A landscape with many valleys, sampled at points; each row gives a point and its height.
A ball rolls from a point to the lowest of its 4 nearest points, and stops where none of them is lower. Distance is the straight distance between rows; heights are no part of it.
J869 h=38.3: [-52 -13 -20  23 -47  24  21  -2  22   2 -36 -11  11   3  -2]
J249 h=34.2: [ 18  -7  15 -27   2  -7  -6 -11 -17  11  20 -17  12  -3  10]
J456 h=35.2: [ -2  -7  17 -25 -12 -16  13 -23 -24  20  21 -10  10 -11   4]
J965 h=32.8: [ 11  -9  18 -31  -6 -12   5 -15 -19  17  21 -20  11   0   8]
J655 h=61.6: [ 21  12   3   0  25   6 -21   5  -1 -14 -12  13 -12  11  -1]
J326 h=19.6: [-33   4   3   7 -20 -14  22 -18  -3  23   8   1   1 -18  -7]
J29 h=15.2: [ 35 -22  -8  -7   6  10 -18  35 -12 -12  46  -8   8  23  15]
J297 h=33.1: [-47  -6 -14  28 -37  11  23   0  25   0 -29  -1   5  -7  -7]
J726 h=12.3: [-18  13  -5  17   7  -1  15  -1  18  -7 -19  15  -6  -8 -13]
J229 h=12.2: [ -4  11  -3  13  26   2   1   6  17 -19 -30  24 -13   1 -16]
J769 h=23.9: [-24  11   0  16 -11 -13  21 -12   8  13  -7   6  -2 -16 -14]
J540 h=19.8: [-25   2   8  -4 -19 -17  18 -24 -11  25   9  -4   0 -14 -10]
J950 h=12.9: [ 40  -2  -8  -3  14  17 -41  27  -6 -22   6   4  -9  21  16]
J637 h=20.6: [-30  10  -7  17 -14  -7  20  -9  15   9 -14   7  -1 -10 -12]
J256 h=18.0: [-37  -4 -12  26 -15  10  21   8  35 -23 -34  11  -2  -7 -12]
J436 h=10.1: [ 37  -8   1 -18   8   9 -18  18 -13  -3  30 -15   6  16  23]
J999 h=17.8: [-18  13  -2  11   0  -7  14  -4   8   5 -11   8  -6 -12  -8]
J109 h=50.4: [ 37   6 -10  -2  21  18 -47  28  -1 -20  -3   1 -15  20  13]
J944 h=44.4: [  6  13   6   0  20  -4  -3  -9   2  -3 -10   9  -5  -5  -7]
J443 h=26.8: [ 10  16   0   0  24   3  -8   1   3 -13 -18  14 -13  -4  -6]
J424 h=34.5: [-37  -1 -12  28 -26   7  26   0  26  -1 -20   4   2  -8  -8]
J86 h=54.6: [  2 -18  21 -31 -14 -18   8 -23 -25  30  25 -20  14  -7   6]
J307 h=13.2: [-14  10  -4  17  17  -2   7  -5  13 -11 -23  15  -7  -5 -14]
J825 h=24.9: [  3  12  -8  18  36   7 -10   7  20 -31 -35  25 -18   5 -14]
J586 h=29.8: [ -6   3  14 -16  -9 -16   8 -21 -13  17  12 -10   2 -15  -2]
J271 h=14.0: [ 43  -8  -6  -8   9  13 -34  32  -8 -14  25  -6  -3  21  20]
J19 h=25.8: [-15  -4  13 -20 -19 -29  19 -28 -20  32  23  -8   8 -13  -3]
J630 h=15.7: [ 41 -26  -9  -4   0   8 -25  46 -16 -11  55   4   8  23  14]
J699 h=12.7: [-35   2  -4  22 -28  -6  24  -7  13  16  -9   2   2 -13  -9]
J238 h=39.0: [-44  -2 -17  29 -40  10  28 -10  15  13 -20  -7   4  -6  -4]
J533 h=59.9: [ 25  -4   9 -19  13   0 -14   3 -16   0  13 -11   3   5  16]
J516 h=28.0: [-43  -9 -19  30 -30  15  22   2  34  -9 -32   4   2  -7  -4]
J330 h=42.6: [ 32  -3   2 -15  12  11 -22  13 -11  -9  15  -8   2  10  14]
J38 h=9.9: [ 32 -18   1 -18   7   7 -14  13 -21  -1  35 -17  15  16  18]
J917 h=60.7: [ 29   9  -6   9  36  14 -41  17   1 -28 -22  18 -21  17   0]
J175 h=69.4: [ 11   8  10 -15   9  -6  -3 -11  -9   4   4  -4   3  -4  -1]
J21 h=22.3: [-14   3  10  -5 -11 -19  15 -20  -8  24   4  -1   0 -15  -6]
J111 h=19.1: [ 25 -16  11 -30  -1  -1   1  -3 -16  10  37 -26  18   5  12]
J17 h=21.7: [-25   2  10  -8 -26 -22  25 -27 -18  34  14  -2   1 -14  -8]
J91 h=87.0: [ 36   7  -3  -5  20  15 -33  16  -6 -16  -4   0 -12  15  11]
J943 h=45.0: [ 19  -1  12 -22   7  -3  -9  -4 -15   7  14 -13   8   2  10]
J65 h=14.6: [ 36 -26 -10 -10   0   9 -14  33 -14  -6  49 -11  12  21  18]
J868 h=29.1: [  9  14  -6  10  34   8 -18   4  13 -24 -27  22 -15   8 -12]
J768 h=38.7: [ -2   6  13 -10  -1 -13   7 -18 -12  11   5  -4   0 -10  -4]
J885 h=92.9: [ 30   5  -1 -10  20   9 -27   7  -4 -12   1  -4  -7   9  11]
J178 h=13.7: [-26   4 -12  27   2   3  16   6  31 -20 -29  16  -5  -5 -17]
J231 h=9.3: [-24   5   2   3 -12 -13  16 -16  -3  17   0   6  -2 -12  -5]
J177 h=8.6: [  3  -2  19 -22  -1 -14   5 -16 -15  16  13 -13   6  -6   3]
J148 h=20.9: [-28   5  -4  19 -11  -6  24   0  18   4 -12  12  -4 -12  -8]
J683 h=35.5: [-51 -13 -18  27 -43  17  23  -3  31  -7 -40  -3  12   2  -6]
J201 h=74.6: [12  9 10 -9 18 -6 -6 -9 -7  2 -1  1 -1 -4  1]
J445 h=29.2: [ -3  13   5   6  16  -8   5 -10   4   4 -12   9  -8 -11  -9]
J360 h=6.1: [ 34 -15   6 -22   3   5  -8  15 -16   4  38 -22  20  16  18]
J827 h=45.1: [ 17  17 -10  13  41  13 -33  13   8 -33 -35  25 -20  13 -14]

For each start below, name the point where the ball stops.
J17 | J231
J65 | J360
J271 | J360
J516 | J726
J885 | J360
J19 | J231
J827 | J229
J533 | J360
J917 | J229
